Points on a hilly landscape, in no order, each with its height.
A ball rolls from a point to the lowest of its 2 nearest points, and stops where none of them is lower. Distance is the straight distance between rows; heights are no part of it.
Q462: [117 142 148 186  79  91  96 139  75  93 131 165 127 146 119 124 137 149
 141 166  59  67 113 158 122 107 149 123 133 122 160 156 114  58 131 114
  87 130  97]  (h 270)
Q846: [ 99 130  92  83 102 129 137 103  86  99 104 127 134 147 154 148 164 138
 145 103 104 160 155 161 128 113 152 154 143 143 171  70 167 151 145  87
 155 144 139]  (h 731)
Q567: [121 141 115 164 119 105 136 206  90 115 106 125 128 103 100 109 148 154
 164 146  82  87 167 139 119 174 127 103 126 126 163 105 164 157 173 100
  93 170 184]  (h 214)
Q749: [ 76 134 108 122 162 166 103 102 139 104 158  57 144  90 134 153 103 137
 133  94 112 114  85 121 136  84 104 130 118 116  96 190  71  88 133 161
 138  72 118]  (h 581)
Q25: [123 126 118  98 127 134 134 100  93  84 126 141 128 132 138 124 151 145
 110  69 136 199 151 185 140  87 160 123 201 109 124 102 174 135 134 106
 155 137 117]  (h 724)
Q871: [136 106 141  97 129 184 108 126 207 134 155 150 152 146 140  93 132 132
  87 143 116  93 128 104 117 137  60 135 148 127 108 125 135 137  69 143
 134 157 138]  (h 280)
Q983: [140 175 142 132 143 156 135 148 109 150 114 126 133 121 120 186 102 134
  83 153 120 133 142 107  63 148 133 102  75 170 187  99 129 152 119 166
  99 134 186]  (h 284)
Q584: [134 127 115 130 100 105 162  87  68 168 132 115 149 146 137 150 129 110
 144 157 140 129 155 148 149  83 112 132 144 169 107  71 148  64 154 140
  65 165 133]  (h 749)
Q568: [138 120 117 167 173 131 150 120  96 128 105 121 125 149  98 146 139 167
 153 145 130 164 173 126 150 187 147 106 148 118 171 151  86 158 105 126
 183 106 143]  (h 546)
Q343: [ 91  77 157 136 133 163 107 145 116 153 167 129 111 104 161  85 138 111
 134  90 136 129  50  94 148 140 130 160  95 119 143 148 137 176 130 162
 125  59  66]  (h 230)
Q884: [123  97 110 110 130 147 129 162  77 103 138 184  74 105 116 128 162  95
  97  90 158  96 103 108 102 117 145  95 157 170 125 111 124 109 139  37
 102  83 120]  (h 94)
Q438: [139  91 163 123 121 125 162 130 144 167 137 101 160 101 122 121 161  91
 113 127 171  87 154 119 117 143 106 138 148 107 104 105 134 106 142 149
  99 184 139]  (h 350)
Q839: [115 141 117 149 129  81 148  92 125 113 112 168 144 202 116  97 142 116
 149 140 117 164  97 221 138 103 129 120 162 117 127  96 176  70 129 147
 124 148 158]  (h 691)
Q144: [140 130 148 105 133 155 102 137 244 129 132  97 162 140 115 102 157  95
  92 162 117  98 127 133 116 192 101 148 107 114 133 135 115 166 111 156
 133 144 132]  (h 309)
Q748: [132 175  82 108 188 146 124 122 152 127 113 127 125 135 127 169 132 120
 109  86 164 143 115 112 139 110 142  98 162 146  97 107  85 113 130  70
 144  78 183]  (h 641)
Q323: [185 122 121 181 161  73 116 176  68  95 102 163 113  87  83 147 168 131
 140 127 131  81 178 134  98 135 181  82 125 142 169  95 119 100 145  44
  53 130 119]  (h 215)
Q125: [126  79 153 161 153 152  86 162 176 148 162 126 112  82 122  82 127 136
 146 109 145 132  53  92 163 111 128 153  55 128 129 219 128 161 111 176
  88  84  64]  (h 202)
Q524: [139 165  71 150 217 147 140 155 138 106 118  92 114 106  85  87 173 196
 171 106 153 121 111 148 163  99 114  93 160 147 132 118 139 116 142 107
 150  85 172]  (h 400)
Q110: [ 86 101 116 113 135 140 167 136  74 125 130 125 129 124  98 109 136  83
 154 133 162 151 120 146 105 118 134 132  93 159 136 133 148 157 156 101
 155  97  96]  (h 632)
Q764: [111 108 144 146 124 157 130 121 109 161 187 166  91 161 161 105  85 179
 136 110 103 173  49  87 175  93 157 130 129 103 132 166  99  95  85 164
 138 108 107]  (h 408)
Q768: [172 101 148 149 138 107 170  94 123 151 155 113 138 152  93 109 148  91
 145 166 163  89 131 144 157 175 113 100 118 127 126 196 100 104 133 166
  71 137 122]  (h 384)
Q838: [165 190 152 102  80  91  90 115 172 104 105 170 116 161 119 196  95  77
  97 157 124 115 115 116 129 119 181 136 114 147 100 114 106 157 123 120
  89 114  97]  (h 701)
Q998: [110  69  89 174 136 112 134  79  87 114 126  96 131 124 100  73 145 143
 163 119 134 186 151 191 154 129  95 127 169 105 125 149 190  87 147  97
 145 141 145]  (h 706)
Q14: [105 111 167 102 148 170 131 170 140 151 122 109 118  85 117  71 110  79
 119 177 161 134 127  65  35 120 144 125  77 148  87  63 132 132 110 109
 175 140  88]  (h 293)
Q408: [137 130 134 127 110 129 139 153 136 143 129 108 128 105 137 153  86 162
 122 118 127 158 105 139 202 119 127 149 153  67  95 165 109 145 116 208
 135 143 106]  (h 333)
Q369: [129 182 127 119 119 183 144 169 136 146 111 133  93  93 161 143  41 151
  82 105 108 120  82  79 179 140 145 117 133 125 100 122 134 184  93 175
 121 121  99]  (h 290)
Q228: [101 120  88 138  72 118 140 118  53 113  98 117 145 142 121 140 153  90
 156 150 109 144 174 160 121 119 136 158 153 166 114  58 178 135 194  74
 113 142 128]  (h 738)
Q607: [123  89 136  78  73 123  89 128 160 116 140 152 155 112 161 141 100  82
  82 123 127 102 168  96  79 104 106 154 102 159  87  89 133 118 102  66
 114 147 125]  (h 686)
Q10: [166 116 147 164  94  99  85 142  65 101 134 164 147 119 126 147 139 140
 136 166  32  89 175 114 127 141 143 113 153 153 170 166 140 114 141  85
  75 137 127]  (h 301)
Q317: [119 198 141 107 128 101  80 113 205 119 119 120 138 172 147 177 157 145
 144 105 136 133 106 163 109 102 140  83 115 117 143 145 107  91 137 104
 126 128 140]  (h 611)
Q245: [136 154  79  80 140 124 137  80 129 160 116 126 116 153 160 147 138 153
 140  96 163 103 123 110 167  88 130  92 171 128 112  64 106  94 149  67
 128  98 171]  (h 647)
Q835: [163 125 111 148 119 121  95 155 150 103 149 209 100 149  90 103 148  96
 126 154 110 122  92 120 112 131 128 140  87 165 146 141 199 171 146  98
 103 120 157]  (h 223)
Q321: [132 119 152 136 120  94 147  93 152 161 159 112 148 155 124  94 175  92
 151 106 174 126 129 138 151 119 139  99  92 137 168 177 105  87 167 168
  49 152 123]  (h 363)
Q926: [117  80 128  91 145 179 137  97 149 135 150 119 136 140 121  67 103 138
  83 153 153  99 144 108 159 142  69 150 171 129  91 135 133 131  62 121
 188 128 132]  (h 255)
Q917: [137  89 120 127 124 160 136 127 113 133 149 143 135 129 115  99 128  97
 134 120 136 171 127 104 147 110 140 145 157 185 130 146 112 174 117 128
 164  85 108]  (h 640)
Q662: [148 203 112 163 178 160  94 158 147 113 106 151 152 142 114 192 120 143
  91 172  81 139 139 153  93 136 141 107 116 182 200  97 107 118 102 155
 114 140 169]  (h 310)
Q235: [132 101 117 110 143 187  95 175 119 125 137 125 125  59 113  94 120 123
 119 191 131 130 165 123  60  98 105 148 113 145  91  99 134 118 114 111
 171 138 114]  (h 298)
Q320: [139  92 155  91 161 140 134  95 124 167 131  69 144 112 149 139 121 152
 112 128 154 116 156  97 121 120 132 120 155 101 102 121 109  88 118 117
 182 119  94]  (h 307)
Q297: [171 130 131 118 126 128 148 135 142 138 115  97 123  99 156 138 113 160
  96 155 144 101 164  96 143 138 121 135 139 102 126 115 142 140 133 147
 121 201 120]  (h 375)
Q648: [ 87 116 157 103 174 166 105 124 105 109 156 100 130 105 166 174 129 117
  80  39 129  95  73 115 138  69 112 121 140 101  97 174  91 107  83 164
 137  63 102]  (h 588)
Q555: [161 113  99 172 158 166 125 167 132 149 151 179 126 105 140  95  89 171
 143 160  60 162 168  74 177 111 126 118 181 149 111 117 102 100  92 145
 133 144 170]  (h 373)
Q952: [103 104 158  77 123 136 136 130 143 167 108 165 121 132 127 103  93  82
 108 149 182 150 135  73  39 150 109 145  44 137  78  71 121 144 104  74
 173 115 133]  (h 261)
Q829: [115 178 169 117 105 117  90 148 190  80  98 157 138 146 153 153 103 147
  92 133  71  79 117 148 110 141 133 126 150  68  92 144  91 122  86 125
 190 116 129]  (h 732)
Q183: [118 131  94 160 190 185 143 172  49 109 109 102 137 113 112 174 131 153
 148 140 101 145 153 159 135 195 128 128 148 139 161 149  89 160 134 142
 170  78 156]  (h 557)
Q85: [109 126 135 163 131  89 113 123  96 144 132 139 136 128 123 143 125 164
 149 154  85  97 120 134 147 117 128 127 146 101 128 173  75  77 105 138
 132 119 117]  (h 296)
Q956: [122 120 109  81  80  90 134  54 118 116 120 115 129 161 118 147 144 123
 128 159 149 126 156 177 116 164 130 166 128 137 136 162 117 137 122 136
 161 114  91]  (h 610)
Q308: [109 103 129  91 115 168  94 119 176 163 140 122 141 101 138  78 121 145
 134 173 111 147 158 103  85 120 105 200  94 121  89 101 127 150 132 115
 177 129  96]  (h 268)
Q189: [131 137 144 151 133 138 123 174 177 129 113  74 133  95 119 118 127 117
 120  94 115 125 109 121 141 169 141 135 135 115 134 161 137 191 160 178
 114 153 119]  (h 95)
Q314: [134 126 133 123  87 131 142 108 102 158 154  98 137 155 133 146 107 147
 138 152 118 133 125 158 169 128 124 166 133 120 155 160 109 133 131 213
  90 156  92]  (h 354)
Q918: [117  86  67 109 117 181  94 107  76 106 175 108 124 124 164 138 137 152
 141  82 115 137  93 127 176  84  78 195  97 146 161 156 141 132 130 118
 127  71 116]  (h 662)
Q679: [113 140 121 105  96 128 177 137 184 152 124  91 138 137 123  75  76 104
 134 135 159 177 131  83 101 164 139 118  96 159  91 114 142 176 134 133
 169 138 151]  (h 198)
Q120: [111 154 109 167 151 146 123 184  87 148 129 126 142 106  98 128 156 149
 128 172  92  39 157 142 138 127 104 121 129 141 193  68 137 121 152 146
  75 132 208]  (h 253)
Q647: [126 125  81 129 120 168 144 105  87 117 180 102 124 121 137 114 147 119
 151 108 103 168 151 104 170  99 170 121 166 189 167 146 113 150 172 112
 122  97 155]  (h 648)
Q443: [ 91 177 116 141 179 149 158 138 125 149 109 138 126 150  99 109 157 157
 147 184 137 107 125 174 135 104 100 119 118 127 151  57 136  96 125 157
 145 131 159]  (h 308)
Q754: [193 101 112  86 115 116 128 146 150 144 106 119 114  54 144 123  87 130
 105 148 183 124 174  82 136 143  99 158 113 119  55 133 129 153 135 107
 122 169  95]  (h 397)
Q619: [147 115 168 109 136 109 106 146 243 161 134 102 161 110 125  99 150  71
 117 150 144  90 165  91 103 140  99 123 105 121 109  94 130 142 149 138
  98 183 170]  (h 317)
Q141: [122  63 153  82 138 152 131  95 160 172 130 113 135 107 157 107 117 132
 104  99 189 123 148  68 143 130  90 166 141  88  94 104 122 140  85 111
 167 115 124]  (h 282)
Q150: [161 145 120 116  90  90 168 129 108 114 106 155 107 134 121 128 100 111
 131 132 157 201 153 147  96 123 153 119 126 161 125 128 186 136 155 121
  96 179 107]  (h 342)
Q370: [ 96 148 176 113 134 132 127 142 185 164 148 100  86 156 158 102 165 136
 144  96 137  94  38 124 170 157 154  96 115  96 169 122 123 186 149 163
 118 104  91]  (h 288)
Q389: [115  99 152 110 153 151 100 126 159 108 159 126 151  83 157 154 146 101
 112  70 149 145  97 124 159  82 142 144 135  95 102 150 122 112 111 154
  96  89  94]  (h 595)
Q493: [107 136 170 124 144 121 148 152 192 153 167  99  92 141 161  68 160 141
 131 102 145  89  71 126 171 131 132  78 156  65 146 120 147 143 151 154
  88 176 130]  (h 314)
Q772: [ 66  72 125 111  82 111 125 103  87 145 168 140 123 143 179 109  78 142
 126  97  96 134 124  95 165  85 108 180 121  82  65 128 117 125 114 147
 155 135 118]  (h 390)
Q933: [155 111 172 134 106  99 135  74 143 111 127 127 171 166 129 161 140  84
 100 115 109 130 188 150 116 144 131 103 168 135 149 176  90  90 108 130
 119 181 154]  (h 569)
Q962: [146 135 147 147 113  80 158 105 137 143 114 135 132 153 103 190 170  56
 156 117 187 176 102 168 138 177 163 150  81 108 135 150 134 165 142 166
  82 115 116]  (h 424)
Q6: [138 110 148 136 136 194  69 171 184 154 160 103 134  96 156 113 102 137
  85 127 101 143  84  70 148 144 129 159  59 141 147 166 115 166  97 174
  89 120  87]  (h 168)
Q856: [150 110 165 121  73 152 111 152 128 112 114 118 140  44 170 187 107 126
  95  98  75 105 180  91  86 142 115 108 104 128 140 151 140 176 135 131
 138 196 124]  (h 206)
Q794: [130 143  79 138 153 154 100 158 147 113 136 159  81 126 103  88 148 134
 135 160 137 109  72 120 133 105 112  95 109 183 153 130 137 123 135 109
  93 102 153]  (h 184)
Q894: [111 103 158 123 110 114 169 106 164 166 157  71 109 143 145  91 130 103
 138  82 169  92  86 132 162 117 112  82 115 101 137 167 115 132 170 188
  99 138 126]  (h 340)
Q240: [ 98 160  99 134 109 120 127  85 130 152 138 160 141 215 136 140 116 129
 136 174 115 158 106 168 139  70 110 144 117 147 135 108 127  72 110 181
 134 147 166]  (h 684)
Q262: [164 144 150 121 103  53 133  98 192 116 132 116 157 144 131 145 125 106
 132 104 127 149 189 134 110 152 172 116 158 138 122 144 120 144 150 129
 127 174 146]  (h 584)
Q624: [ 50 132 156 121 145  97 155 130 106 158 120 136 125 160 135 116 168 108
 152 103 165 147  67 156  98 122 128 146  74 106 132 109 158 154 158 152
 149  95  95]  (h 623)
Q455: [165 132 118 114  62 107 163  90 132 175 131  91 130 142  95 124 113  95
 138 178 140 105 124 142 156 186 125 154 109 127 121 178  79 157 156 199
  78 124 132]  (h 374)
Q781: [140 154 141  99  79  63 152  73 168 147 110 107 129 176 120 131 125 122
 178 173 155 153 165 152 101 173 150 124 105 116 131 127 126 150 147 121
 133 162 104]  (h 598)
Q305: [164  92 125 152  89 118 159  75  47 163 149 149 115 153 120 113  86 142
 146 164 140 149 119 109 155 114  91 148 136 169 122 128 167  27 133 117
  82 145 110]  (h 754)
Q13: [162 109 135 182 148 118 129 180  94 106 129 159 122  90  79 136 160 108
 121 140 100  76 184 114  73 148 136  79 112 136 166 107 169 117 139  81
  84 156 191]  (h 159)
Q351: [147 114 154 139  92 141 130 172 105 138 115 134 142 116 146 158  80 106
  86 117 113 138 181 102  80 147 118 122  79 144 147 152 145 161 112 175
 104 177 175]  (h 249)
Q253: [105 156  74 119  89 126 119  94  49 111 119 179 132 188 142 144 131 170
 153 160  97  96  83 144 161 113  84 165 105 146 139  67 151  98 114 101
 155  96 123]  (h 672)
Q95: [166 149 103 141 172 120 124 144 106 105  93 118 140 121 114 166 138 178
 120 132 148 123 180 149 113 168 155  93 145 110 175 135 118 149 119 109
 141 146 105]  (h 534)
Q477: [102 106 138  90 113 159 119 123 186 143 116  93 162 144 125  85  95 117
 118 165 130 164 143 111  70 164 106 173  50 157 120 122 118 189  97 141
 199 132 124]  (h 236)
Q757: [113 156 159 103 165 159 146 151 188 132 116  60 103  79 101  79 111 176
 117 151 173  73 129 128 112 120 103  93 161  70  55 109 129 112 125 136
 205 135  87]  (h 346)
Q534: [123  88  97 149 137 219 125 120  72  91 172 124 124 113 163 117 166 144
 134  81  88 159 155 122 162 101 106 163 141 156 208 157 143 150 130 106
 132 109 151]  (h 656)
Q718: [160 169  84 130  82  60 152  88 110 109  84 133 129 143  83 168  93 140
 181 152 114 175 120 163 151 146 207 164 102 155 101 173 111 161 148 135
 127 111 117]  (h 618)
Q65: [138 157 122 125 110 163 128 144 148 155 124 133 135 111 154 136  60 126
 104 136  70 155  80 100 212 113 140 151 165 106  63 116 100 154  77 214
 139 117 136]  (h 312)
Q494: [110 146  98 154 224 167 140 158  84 110 132 106 113 118 108 108 143 196
 141 144 153 138 120 140 113  86 127  96 156 129 126 123 127  97 111 159
 172  82 135]  (h 385)
Q714: [101  90 163 137  84 147 149 158  63 141 138 180 123 117 168 107  99 111
 112 110  93 115 102 101 153  98 108 157 133 100  83 113 170 127 118 145
 129 135 113]  (h 372)
Q2: [184 126 151 140 115  76 140 141 138 104 119 178 130 139  93 133 103  49
 103 148 142 192 173 102  78 132 164 120 117 163  70 148 161 144 116 127
 100 155 147]  (h 306)
Q215: [101 116 140 130 144 137 125 123 141 104 145 148 152 148 124 117 130  46
 113  94 178 163  70 135 133 110 151 142 102 140 122 179 128 146 128 165
  94  80  91]  (h 605)
Q706: [110 133  81 117 151 102 123 138 151 111 111 147 116 135 122 156 159 110
 150  84 129 140 100 149 112 134 151  91 130 126 129 132  96 128 170  46
 112 102 178]  (h 631)
Q742: [107 113 121 155 126 130 135  99  72 133 129  90 152 125 141 134 159 146
 120 118  72 123 206 170 109 128  96 113 177  84 158 128 124  39 136 118
 156 152 152]  (h 544)
Q423: [169 147 137 167 128  70 117 161 133 122 133 182 106 132  74 101 121  73
 135 143 105 169 131  94 101 140 178 111 104 156  85 141 179 187 165  98
  94 124 169]  (h 266)
Q397: [113 111  63  90 105 124 110  92  60  99 145 147 132 147 138 142 166 146
 158 126 128 100  88 159 172  90 101 199 123 139 138 136 148 137 133  81
 158  67  90]  (h 667)
Q520: [146 115 182 113 149 126 126  77 185 122 137 120 138 162 143 121 150 128
 128 124 132 177 135 149 120 174 137 139 129 118 142 143 131 161 122 110
 184 128 100]  (h 497)
Q290: [115 118 141 135 122 127 127 115 106 147 116 110 145 138 132 132 137 123
 155 163  95 150 180 130  75 157 140 129 121 110 156 141 110  85 142  97
 184 145 145]  (h 530)
Q366: [ 82  63 149 116 117 150 118 175  68 126 105 172 121  67 176 125 115 137
 112 132 101  95 124 112 119 105 109 172 142  73  84  79 137 131  99  93
 167 108  94]  (h 351)
Q118: [ 76 135 194 126 128 152  87 150 142 141 140 110 115  94 148 142 168 111
 126  80 114 120  41 128 160 131 162 138 137  77 144 115 127 179 149 160
  94  67  56]  (h 260)
Q904: [121 163  90 143 171 147 118 194 168 100 120 117  79  88  99 125 146 147
 126 101 128 100  70 140 146 140 126 102 139  94 123 124 127 166 144 119
 131  70 120]  (h 429)
Q459: [138 135 133  80  74  90  92 101 182 109 120 163 163 154 128 142 120  83
  84 156 105 122 131 124  76 115 142 139 108 135 108 133 109 120 116 106
 121 120 111]  (h 694)
Q700: [207 162  77 127 112  90 152 106 175 137  81 113 128 124 115 159  67 155
 166 122 164 194 125 139 156 162 155 139  94 136 111 177 116 168 133 118
 118 122 136]  (h 627)
Q526: [144 183 164 154 106  46 154 130 137 119  92 146 132 131  80 188 142  83
 126 135 144 175 132 175 117 137 173 119 107 118 141 123 164 183 160 175
  56 173 119]  (h 398)
Q192: [167 145 135 130 159 114 133 172  84  84 109 190  98 120  97 159 171 113
  89 123 161  91 142 128  96 132 171  80 145 169 166  69 153 119 102  45
  82 117 102]  (h 158)
Q84: [138 141 173 123 131 147  55 149 170 132 153 108 139 121 146 132 157 129
 108 146 109  96  97 125 126 118 113 136  94 114 148 171 107 129 130 180
 101 120  80]  (h 205)
Q176: [142 169 168 148 135  65 134 128 199 134 104 145 124 149 141 128 143 115
 130 118 126 123 124 144 101 149 158  79 128  92 132 148 108 117 151 115
 137 184 151]  (h 599)
Q934: [102 111 100 153 161 117 109  86 152 159 173  83 100 138 173 112 119 173
 174  61 159 143 109 102 144  48 109 114  71  99 135 137 108  46 156 120
 108 126 151]  (h 659)
Q582: [119 124 174  78  98 111 132 147 169 148 102 151 124 124 142 133  80  86
  79  97 161 136 158  81  61 164 134 139  65 126  96  89 150 185  97 117
 138 154 112]  (h 221)
Q58: [ 82 163 101 111  94 154  96  93  67 118  93 155 133 201 161 151 107 132
 124 162  77 132 114 161  97  77 111 148 121 156 132  94 138  82 118 133
 173 112 140]  (h 678)
Q830: [129 117 153 148 120 108 119  97 124 113 138 115 191 146 126 154 169 105
  93 136  76  58 214 157 117 134 101  99 208 113 137 107 119  61 116 137
 131 163 150]  (h 555)
Q905: [138  76 126 140 143 139 125 102  50 129 164 158 104 134 122  91 128 127
 144 142 148 128 105 111 139  68 102 142 163 196 105 123 147  40 134  87
 123 100  69]  (h 758)
Q872: [103  79 109  78 138 120  99 142 157 141 157 100 135 132 185  99 105 152
 142  47 139 161 120  99 118  65  96 108  89 130 109 141 107  73 122 113
 130 111 155]  (h 665)
Q41: [146 109 109 157 138 160 112 159 115 124 159 170 134  96 144 121 123 137
 136 155  99 100 147  88 163 145  87 160 150 134 155 145 126 106  96 150
 115 149 162]  (h 352)
Q890: [140 146  64 131 193 158 118 158 132 100 136  75  97  76  67  91 126 190
 145 122 170 108  69 143 156 112  98 126 127 120  85 141 121 144 117 123
 156  57 107]  (h 415)
Q547: [108 115 112 109 137 121 177  65  55 126 121 114 114 184 134 135 135 138
 115  66 177 186 131 170 134  89 120 107 175 123 125  87 152 105 121 115
 152 121 137]  (h 717)
Q319: [164 107 141 133 127 126 122 119 139 118 130 124 120 123 130 114 121 130
 146 149 123 173 158  91  78 165 172 111 103 129 159 148 137 149 120  85
 158 149 125]  (h 515)
Q666: [122 145 122  96 116 135 112 139 132 131 141 150 107 148 155 119 142 100
 118 107 149  99  75 114 122  94 140 106 126 165 144 105 121 137 131  96
 118  93 117]  (h 146)
Q402: [125 152  86 167 125 147 130 147 112 132 150 160 105 123 118  80 115 168
 138 181  95  45  84  85 155 114  85  98 126 176 137 131 123  84 124 114
  79 129 144]  (h 213)
Q337: [165  94 119 185 127 138 106 159  62 113 144 143 124  88 119 125 138 147
 146 125  59  80 176 103 193 170 132 121 166 146 185 164 102  95 121 116
  80 121 151]  (h 328)
Q808: [178  96 186 177 128 132 121 167 127 140 127 151 140  90  94 134 157 117
  71 166 120  83 211  91  86 180 129 123 142 138 149  71 159 136 136 124
 100 195 156]  (h 222)
Q782: [131 104 113 173 111 121 188 109  44 131 116  92 162 148  91 117 138 106
 141 177 116 168 203 169 146 133 114 131 144 178 133  91 174 103 168 125
  93 167 133]  (h 744)
Q99: [122 119 159 163 117 145 114 182 158 125 124  92 154  42 120 148 138  94
 119  93  99  96 163  97  93 133 126 118  82 133 158 123 127 164 168 157
 115 167 118]  (h 155)
Q29: [146  93 136 166 156 114 139 103 159 117 134 146 139 181 118 102 167 130
 149 154 148 180 127 165 146 182 149 139 175  90 170 143 145 162 121 135
 143 161 116]  (h 479)
Q708: [154 154 105  90  82  67 179 103 124 110  78 136 122 132 126 178 109  95
 112  84 190 156 140 155 139 134 168 132 133 123 115 115 164 186 149 167
  72 162 117]  (h 370)
Q495: [119 118 129 115 133 115 166 157 163 139 109  96 125  95  90 106 100 111
 135 110 173 149 159 105 112 181 126 112 141 116 100 162 126 186 160 147
 153 157 147]  (h 152)
Q201: [168 143 115 146 136 162 118 123 142 137 168 143 100 152 142  92  72 188
 155 148  99 152 103  60 178 135 142 138 147 150 130 153 101 117  89 152
 164 125 142]  (h 393)
Q60: [ 63 159  90 116 145 213  84 148  93 126 131  35 143  93 160 147  97 159
 122 117 106 122 121 132 118 104 102 142 103 134 147 156  88 125 123 190
 143 109 110]  (h 574)
Q223: [120 163 152  96  86 139 154 175 151 131  97 137  90  95 142 151  65 127
  71 103 147 121 114  88 113 163 142 108 129 106 106  78 158 212 106 125
 125 146 124]  (h 262)
Q481: [ 84 191 122 119 140  91  94 140 201  71  85 103 113 114 121 163 184 118
 130  66 116  99 110 176  97 120 137  82 134 107 147 139  82 102 157  67
 133 104 176]  (h 621)
Q307: [119 127 114 179 138  99 173 118  85 111 113 137 152 161 108  96 154 124
 147 132 114 149 165 192 163 141 127 115 207 115 136 105 179 110 146 124
 124 149 141]  (h 698)
Q719: [129 150 159 136 143 119 107 146 158 109  76 141 141 109 122 170 138 113
 149 138 107 122 144 112  96 170 171 131 142 109 108 126  68 147 130  70
 153  92 140]  (h 718)
Q634: [117 149 168 138 128  93  84 124 187  94  80 142 131 110 132 175 141 141
 133  79  90  94 124 146 110 172 138 124 151  61 105 178  88 145 122  82
 204 103 134]  (h 725)
Q701: [127 203  98 155 189 156 112 159 139  87 100 155 148 147  81 158 174 148
 101 160 137 105 122 201 115 100 115 121 129 152 179  72 132 137 109 158
 121  96 158]  (h 332)
Q977: [ 87 147 171  94 119 118 161 113 121 135 146 132 146 153 127 141 130  72
 110 119 172 177  77 178 118 114 129 160  88 141 135 115 151 172 120 219
 111 111  77]  (h 614)
Q765: [178 148 124 138  88  44 161  79 116 141 113 118 106 161  80 136 118 119
 197 162 174 180 124 152 134 152 168 157 121 155 143 129 136 161 171 137
 124 132  79]  (h 609)
Q599: [138 161 121 154 113 112 104 138  82  92 159 178 105 153 106 102 151 149
 130 163  75  58  78 138 117 107 149  79 153 193 155 132 141  72 131  97
  73  98 122]  (h 242)
Q987: [151  99 125  66 118 128  87 117 154 112 141 147 132 100 179 122 101 145
  92 115 135 150 151 113 112  81 130 163 142 146 106 119 149  82 125  99
 130 148 125]  (h 679)
Q503: [153 182 158 121 117 111  95 135 197 116  94 160 123 135 117 204 144 101
 104 154 146 135 123 115 100 165 165 140 109 140 126 107 108 191 105  74
 132 117 130]  (h 709)
Q291: [113 111 141 128 131 147  93 134 132 135 137 142 136 125 180 128  95 173
 113  85 118 161 140 105 136  84 114 134 117 125 126 162 100  66  88 140
 157 134 145]  (h 671)
Q645: [142 146  86 114  93  77 166  93 159 141  97 113 120 155 157 139  71 158
 147 107 151 152 122 106 135 128 124  72 136 111  99 186 100  75 132 107
 126 169 175]  (h 642)
Q185: [110 113 146 142 117 103 128 158  75  95  96 157 127 106 125 140 141 120
 124 127 101  73 129 138 123 145 129 119 163  79  96 109 118 106 110 109
 143 121 108]  (h 323)
Q578: [113  92  85 142 129 107 172  78  65 117 152 120 123 180 110  97 138 127
 141 106 179 154 123 180 153 105  64 141 137 119 116 111 204  97 127 108
 151 127 140]  (h 712)
Q315: [139 104 118 136 123 103 155 100 129 146 124 153 135 154 132 164 143 117
 174 122 147 138  94 151 192 163 145 171  89  99 150 149 110 161 125 129
 114 106 139]  (h 443)
Q691: [107 124 176  66 154 170 137 101 127 130 128  66 108  90 151 138 112 172
  85 136 157  56 118 128 106 113  93 110 157  96  82 103 115 120 100 125
 198 126  67]  (h 327)
Q119: [115 120  84  98 130 119 128  72 123 169 155 105  95 141 168 104 141 141
 166  84 168 105 102 100 138  64 112 107 141 118 132 108 129  53 176  84
  99 119 128]  (h 653)
Q359: [107  93 139 116 105 108 149  78  70 147 142 163 110 179 155 112  78 143
 143 129 100 178  83 118 148  89 132 162 134 108  92 156 119  85 112 182
 161 102  88]  (h 407)
Q877: [ 70 150  88 159 154 196 112 149  67 106 117  75 126 114 154 187 134 171
 150 104  72 109 135 167 126 128 115 146 119 108 157 132  96 125 139 175
 150 101 162]  (h 567)
Q37: [144 140 124 152 147 115 180 109 121 144 111 149 136 165  92 148 161 149
 141 145 158 132 109 166 185 190 153 170 138 121 167 101 155 170 115 154
 132 115 115]  (h 459)
Q778: [116 140 128 134 200 166 138 143 147 138 137 100 116 107 110  78 111 174
 133 163 150 125 134 144  91 122 100  99 137 103 104 136 127  85  95 132
 187 152 145]  (h 368)
Q857: [157 139  74 114 105  72 149  78 157 110 116 100 119 155 146 117  77 171
 168  85 167 205 137 142 155 120 143 126 110 132  99 209 115 121 127 104
 142 135 118]  (h 634)
Q557: [175 129 183 115 127 120 123 124 187 129 129 140 156 115 101  97 145  74
 110 151  96 105 199  66  96 168 124 135 154 154 113  90 160 158 142  92
 119 212 157]  (h 276)
Q487: [ 87 159 112 167 199 146 145 187 106 132 118 130 132 107  86 119 182 163
 164 166 104  67 132 172 101 146  77 100 136 101 159  78  92 107 117 131
 131 119 184]  (h 283)

For each start below, name the point where the ball stops.
Q397 | Q884
Q890 | Q926
Q768 | Q6
Q245 | Q884

Two balls start at each pair of points below. Name the first point that both come to, or write none.
Q547 / Q291 | Q319
Q119 / Q749 | Q319
Q366 / Q41 | Q462
